Points on a hilly landscape, in no order, each with its height.
A ball rolls from a point to the lowest of its 5 nearest points, and stops where none of them is lower. Distance is the straight distance between rows; heights are no part of it.
goz: [-14, -16,  -7, -25,  13,  11,  16,  38,  19,  21, -13,   4,  16,  13, -25,
  15,  -6, -10, -19,  -8,  -4]  h=38.8
vib: [-14,   2, -32,   7, -22, -30, -47, -17,  23, -61,  17,   0,  20,  24,   6,
  -6,  15, -22,  47, -27,  -6]  h=43.1
bip: [  6, -12,   0, -11,   2,  11,  35,  22,   4,   5,   2,  -7,  12,   7, -27,
   3,  -8,   6, -26,  15,  -2]  h=44.2
givum: [ 40,  27,  24,  13,  43,   6,  19, -18, -16,  13, -12, -63, -31, -23, -35,
  28,   9,  49, -23,  11,  47]  h=4.0
memi: [-17, -13,   3,  -6,  31, -35,  41,  14,  -8, -61,  32,  24,   2,  -8,  14,
  26,  -2,  32,  22, -21,   9]  h=53.1
sufal: [-17,  -4, -35,   0, -31, -31, -14,  19,  11, -59,  22,  10,   7,   8,   0,
  -3,   1, -13,  27, -10,  -6]  h=45.7
gumub: [-29, -27,  -6,   3, -15, -65,  -8,  19, -24, -30,  18,  62,  -8,  12,  51,
  37, -13,   7,  42, -62,  23]  h=12.9
Nofol: [-32, -22, -30,   1, -29, -54, -26,  17,  -9, -55,  13,  34,  -1,  19,  31,
  24,   2, -10,  46, -47,   8]  h=28.4
Guni: [-10,   8,  28, -11,  49,   4,  33,  12,  13,  17, -19, -29,  -2,   6, -25,
  20,   2,  33, -24, -12,  11]  h=40.9
Neme: [-30, -25,  -7,  -6,   4, -47,  19,  25, -11, -54,  30,  46,  -5,   2,  30,
  29,  -7,  18,  37, -38,   7]  h=34.4
buzol: [ -7,  26,  56,  10,   2,  34,   2, -29, -15,  65, -30,  21, -34, -21,  35,
 -15,  14,  33, -33,   2,   2]  h=10.4
Rada: [-18, -11,   5, -23,  54, -26,  48,  19,   5, -28,   4, -11,  13,  -6, -16,
  32,  -5,  35,  -4, -31,  15]  h=48.1
Gume: [ -4,  -7, -14,   1, -16, -24,  25,  27,   2, -59,  32,  11,   0,   3,   0,
   4,  -2,  14,  12,  18,  -6]  h=49.5
molin: [-28, -22, -27,  -8, -17, -42,   5,  25,   1, -60,  20,  27,   4,   7,  20,
  18,  -2,   2,  33, -25,   3]  h=39.6
vago: [  2,  -1, -30,  -5,  -9, -39, -56, -36,  37, -60,   7,   4,  35,  20,   8,
   0,  13, -36,  37, -55,   3]  h=46.7
nuv: [ 30,  -9,  -8,   1, -28,   8,  27,  13,  -9,  -7,  18, -14,   9,  -7, -16,
 -14, -13,   8, -23,  42,  -7]  h=9.8
Zelim: [ 18,   5, -36,  -5,   4,  15, -37,   1,  18,  38, -23, -20,  23,   2, -22,
 -20, -12, -70,   5, -16,  -1]  h=64.6
sef: [  2,   8, -26,   2,  -8, -29, -58, -40,  40, -58,  16,  -3,  33,  22,   5,
 -11,  15, -28,  46, -34,  -6]  h=45.6
lamor: [-30, -26,  -3, -27,  36, -42,  42,  24,  -4, -42,  10,  19,  19, -11,   9,
  34, -11,  28,   6, -48,  14]  h=46.3
Gopi: [  8,  14, -24,  18, -44, -16, -24,  -4,   0, -55,  33, -20,   8,   7,   0,
 -19,   6,  -3,  29,  37, -17]  h=50.1
kuze: [ -3,   2,   8,   9,  -9,  41, -33, -27, -35,  65, -24,  37, -42, -23,  51,
 -27,   1, -46, -10,  18, -14]  h=29.7
namat: [ 15,  -8,  17,  -3,   0,  23,  32,   6,  -3,  34,  -7, -10,   0,   6, -17,
  -2,  -7,  13, -33,  28,   1]  h=35.3
fivar: [ 18,  -9,  32,   8, -12,  38,  14, -12, -15,  61, -17,   4, -17,   1,   4,
  -8,  -4,  10, -32,  28,  -4]  h=21.5
vamo: [-23,  -7,  15, -24,  26,  16,  15,  34,  25,  34, -22,   7,   9,  16, -23,
  25,   1,   2, -25, -11,  -3]  h=36.1
vufo: [  7,  -9,  42,  11, -16,  46,  -8, -40, -34,  63, -28,  35, -36, -19,  47,
 -12,   7,   8, -28,  21,  -5]  h=18.1
meti: [  9,  -4,   1,  12, -16, -24,  27,  16,  -4, -69,  44,  10, -11,   3,  16,
  13,  10,  28,  19,  34,  -1]  h=50.4
pati: [ 29,  -1, -28,  10, -30,  18, -25, -17, -21,  17,   2, -33,  18, -11, -19,
 -42, -17, -37,  -2,  32, -16]  h=36.5
Fomug: [ 23,   6,  16,  -1,  43, -18,  50, -10, -12, -54,  27, -28,   0, -27, -16,
  24,  11,  44,  -6,  -1,  23]  h=4.2
vefo: [ 11,  31, -13,  22, -31,  -8, -54, -44,  18, -50,  32, -29,  25,  20,   5,
 -33,  16,  -4,  44,  28, -29]  h=51.0
fasir: [ 13,  16, -36,   5, -30,  -6, -35, -14,  12, -32,  18, -24,  27,   1, -18,
 -37,  -3, -26,  22,  15, -19]  h=42.4
pona: [ 31,  15, -26,   9, -43,   4, -31, -26, -12, -17,  18, -35,  25, -13, -13,
 -49,  -8, -18,  13,  36, -20]  h=30.2
nis: [ -1, -10,  19,  24,  30, -34,  34,  -8, -27, -60,  55,  28, -22,   3,  37,
  47,  20,  39,  47,   1,   8]  h=47.6
dif: [  4,  -2,  19,  -2,  -5,  38,  13,   7,  -4,  55, -15,   2,  -8,   7, -10,
  -6,  -6,  -3, -26,  22,  -8]  h=35.8
Zeka: [ -2,   3,   8,   0,  -4,  42, -17,   5,  -9,  70, -21,  18, -15,   2,   3,
 -12,  -3, -37, -14,  17, -13]  h=46.6
Livaf: [-27,  37,  44,  -4,  56,   3,  12,  12,  23,  36, -30, -29, -16,   0, -18,
  28,  11,  38, -19, -14,  15]  h=22.6
Poda: [-16,  39,  49,   8,  32,  17,   7,  -7,  10,  52, -31, -17, -27,  -7,  -2,
   7,  12,  43, -31,  -2,  13]  h=19.5
ziru: [ 32, -21,  25,   9, -21,  34,  18, -17, -25,  55, -11,  -6, -11,  -5,   2,
  -8, -10,  14, -34,  42,  -2]  h=14.3
saf: [ 21, -12, -12,   2, -25,  27,   5,   7, -17,  31,  -6, -14,   6,   1, -19,
 -22, -15, -18, -21,  35, -11]  h=33.5
vaze: [-18, -10, -40,  -4, -30, -41, -42,   4,  13, -61,   8,  15,  14,  13,   6,
   4,   6, -22,  37, -42,   3]  h=38.3
kudov: [-29, -33, -15, -22,   6, -51,  19,  31,  -6, -48,  16,  44,  10,  -2,  24,
  34, -15,  15,  20, -49,  11]  h=41.7
keb: [  9, -14,  16,  14, -19,  47, -20, -32, -41,  66, -25,  22, -33, -11,  35,
 -21,  -3, -33, -17,  31, -16]  h=27.1
mipak: [  5,  55,  46,  20,  32,  13,   2, -17,  -4,  44, -34, -38, -44, -22,  -8,
  15,   7,  49, -23,   0,  31]  h=1.4
Tege: [ 30, -15, -12,  18, -25,  36, -30, -37, -45,  52, -20, -18,  -9, -11,   3,
 -34, -19, -45,  -4,  37, -15]  h=56.4
Lokep: [ 37,  -5,  36,  11,   3,  23,  34, -16, -11,  39,  -8, -24, -14,  -8, -11,
   0,  -5,  40, -38,  29,  15]  h=22.3
pef: [-10,  -4,  -9, -16,   2,  26, -12,  31,  20,  46, -27,  12,   7,  14, -24,
   7,   0, -39, -15,  -4,  -4]  h=6.4
Zez: [-17, -27, -29, -33,   0, -19,  13,  43,  16, -25,  -8,  16,  22,   6, -15,
  24,  -7,  -9,  -4, -29,   7]  h=63.8
bov: [ 10,   5, -47, -14,  -9, -21, -43, -16,  34, -36,   1, -13,  40,   1, -18,
 -14,  -2, -49,  17, -40,   1]  h=53.0
fome: [-28,  31,  48, -10,  33,  22,  -1,  12,  26,  59, -30,   8, -10,  -1,   0,
   6,  15,  21, -25,  -6,  -3]  h=36.2
katav: [ 17,  16,  57,  22,   4,  27,   8, -39, -18,  65, -29,  -4, -38, -21,  23,
  -3,  11,  49, -33,  11,  18]  h=13.6
neri: [ -1, -13, -19, -15,  -8,  10,  15,  32,  10,   7,  -3,  -2,  15,   8, -30,
  -3,  -9, -13, -21,  10,  -7]  h=52.9
turif: [-24,   3,  22, -20,  60,  -9,  31,  19,  16,   8, -24, -30,   3,   4, -23,
  39,   3,  31, -12, -27,  16]  h=33.2
pipo: [  9,   1, -29,   1, -34,  -6,   0,  16,   5, -40,  22,  -8,  14,   0, -16,
 -19,  -5,  -9,   6,  23, -11]  h=52.6
moti: [ 16,  14, -33,   0,  -6, -12, -51, -41,  39, -42,  19, -19,  42,   4, -12,
 -36,   3, -35,  31, -18, -14]  h=49.4
Rur: [-11, -13, -50, -18, -22, -35, -29,  15,  19, -47,   0,   8,  25,   5,  -9,
   5,   1, -34,  19, -45,   7]  h=45.2
zot: [ -4,  14,  -3,   7,   8,  39, -48,  -7,  -8,  75, -26,  19, -27, -11,  30,
 -24,  -4, -70,   3,   3, -10]  h=35.7
kura: [ -7, -15,   2, -22,  21,   1,  39,  28,  11,  -1,  -1,  -7,  14,   6, -26,
  13,  -5,  11, -22,   0,   1]  h=51.2
gak: [ -3,  -8, -45, -17, -17, -14, -15,  23,  16, -30,   1,  -2,  25,   6, -22,
  -4,  -5, -33,   6, -17,  -2]  h=55.3
Gab: [ -4,   2, -46,  -9, -21, -24, -36,   0,  25, -46,   9,  -7,  31,   5, -16,
 -14,   1, -36,  24, -28,  -2]  h=47.5
gep: [ 21,  -8,  15,   0,   6,   7,  47,   8,  -2,  -2,  10, -15,   5,  -5, -21,
  -1,  -4,  27, -29,  31,   7]  h=24.1
sevo: [-26, -19, -15,   4, -10, -41,  16,  25,  -2, -61,  29,  33,  -7,   8,  24,
  18,   2,  11,  38, -15,  -4]  h=43.3
Zaro: [ -8,   9,  36,   5,  -6,  46,  -9, -24, -26,  66, -26,  40, -33, -20,  46,
 -19,   8,  -4, -29,  14, -13]  h=18.0
kub: [-15, -10, -13,  28, -23, -34,  -1,  14,  -9, -62,  37,  11, -17,  27,  30,
  23,  14,  11,  52,  23,  -7]  h=48.5
kazi: [-10,   3, -23,  21, -35, -26, -17,  10,   1, -67,  33,   0,  -7,  22,  14,
   2,  12,   3,  43,  19, -13]  h=49.7
tizi: [ 22,   2, -36,   1, -16,  20, -27, -11,  -5,  17,  -1, -27,  23,  -4, -28,
 -39, -14, -49,   3,  10, -14]  h=52.7
Bufu: [  0, -10,   5, -12,  33, -19,  53,  15,   0, -40,  19,  -8,   8, -10, -13,
  18,  -2,  37, -10,  -4,   7]  h=35.5
muv: [ 28,   9, -41,  -7,  14,  -7, -43, -30,  37,  -1,  -5, -24,  46,  -3, -25,
 -27,  -9, -62,  13, -31,  -3]  h=56.5
Bavur: [-24,  26,  29,  -7,  11,  38, -20,   9,   8,  68, -23,  44, -15, -13,  26,
 -15,  10, -17, -25,   1, -11]  h=32.8
Bupo: [-13,  -9,   5, -15,  46, -28,  50,  16,  -1, -46,  13,  -7,  10, -12,  -9,
  25,  -8,  37,   0, -27,  12]  h=46.4
maz: [-17,  22,  38,  -3,   7,  40,  -9,  -8,  -4,  69, -24,  36, -23, -16,  30,
 -17,   6,  -1, -31,   7, -12]  h=21.3
vof: [-22, -22,   2,  26,  13, -44,  22,   9, -27, -46,  41,  47, -22,  19,  43,
  40,   5,  24,  57, -10,   5]  h=45.3
tived: [ 31,  -4, -20,   4, -41,  13,   3,  -1, -17,   3,  11, -20,  15, -10, -16,
 -32, -14, -11, -12,  46, -13]  h=11.0
beka: [ 15,  14,  28,  -3,  45,   3,  40,  -4,   1,   7, -11, -43,  -8,  -7, -33,
  21,   3,  43, -22,  -3,  22]  h=25.2
rofo: [  9,  10,  37,  -3,  32,  16,  37,  -3,   6,  35, -19, -26, -12,   2, -22,
  10,   0,  36, -30,   9,  12]  h=36.7
neb: [ -7,  14,  42,  -3,  19,  30,  16,   0,   7,  59, -23,   4, -12,   6,  -6,
  -1,   7,  22, -32,   7,  -4]  h=38.2
pana: [ -7,  10, -28,  18, -32, -21, -42, -11,  16, -60,  27, -14,  15,  20,   3,
 -16,  12, -13,  42,   7, -12]  h=46.5
sezur: [ 20,  35,  48,  18,  22,  17,  12, -26,  -7,  49, -29, -33, -40, -19,  -5,
   7,   8,  52, -27,   8,  31]  h=8.0
gepu: [ -6,   6,  27,  -8,  10,  37,   6,  11,   6,  65, -20,  13,  -9,   6,  -3,
  -4,   2,  -1, -27,  12,  -8]  h=39.8
sipuz: [ 13,  -1, -30,   3, -10,  30, -27,  -1,  -3,  44, -14, -18,  11,   4, -22,
 -26, -15, -58,   3,  11, -10]  h=58.2
dede: [ 18, -23,  34,  17, -25,  45,  -8, -44, -44,  61, -27,  26, -42, -16,  47,
 -11,   1,  -2, -26,  30,  -5]  h=22.1

Where does a ball stop that starts at each point below?
kazi: gumub
pipo: nuv
moti: nuv
sef: gumub
Rada: mipak
Gopi: nuv
bov: gumub
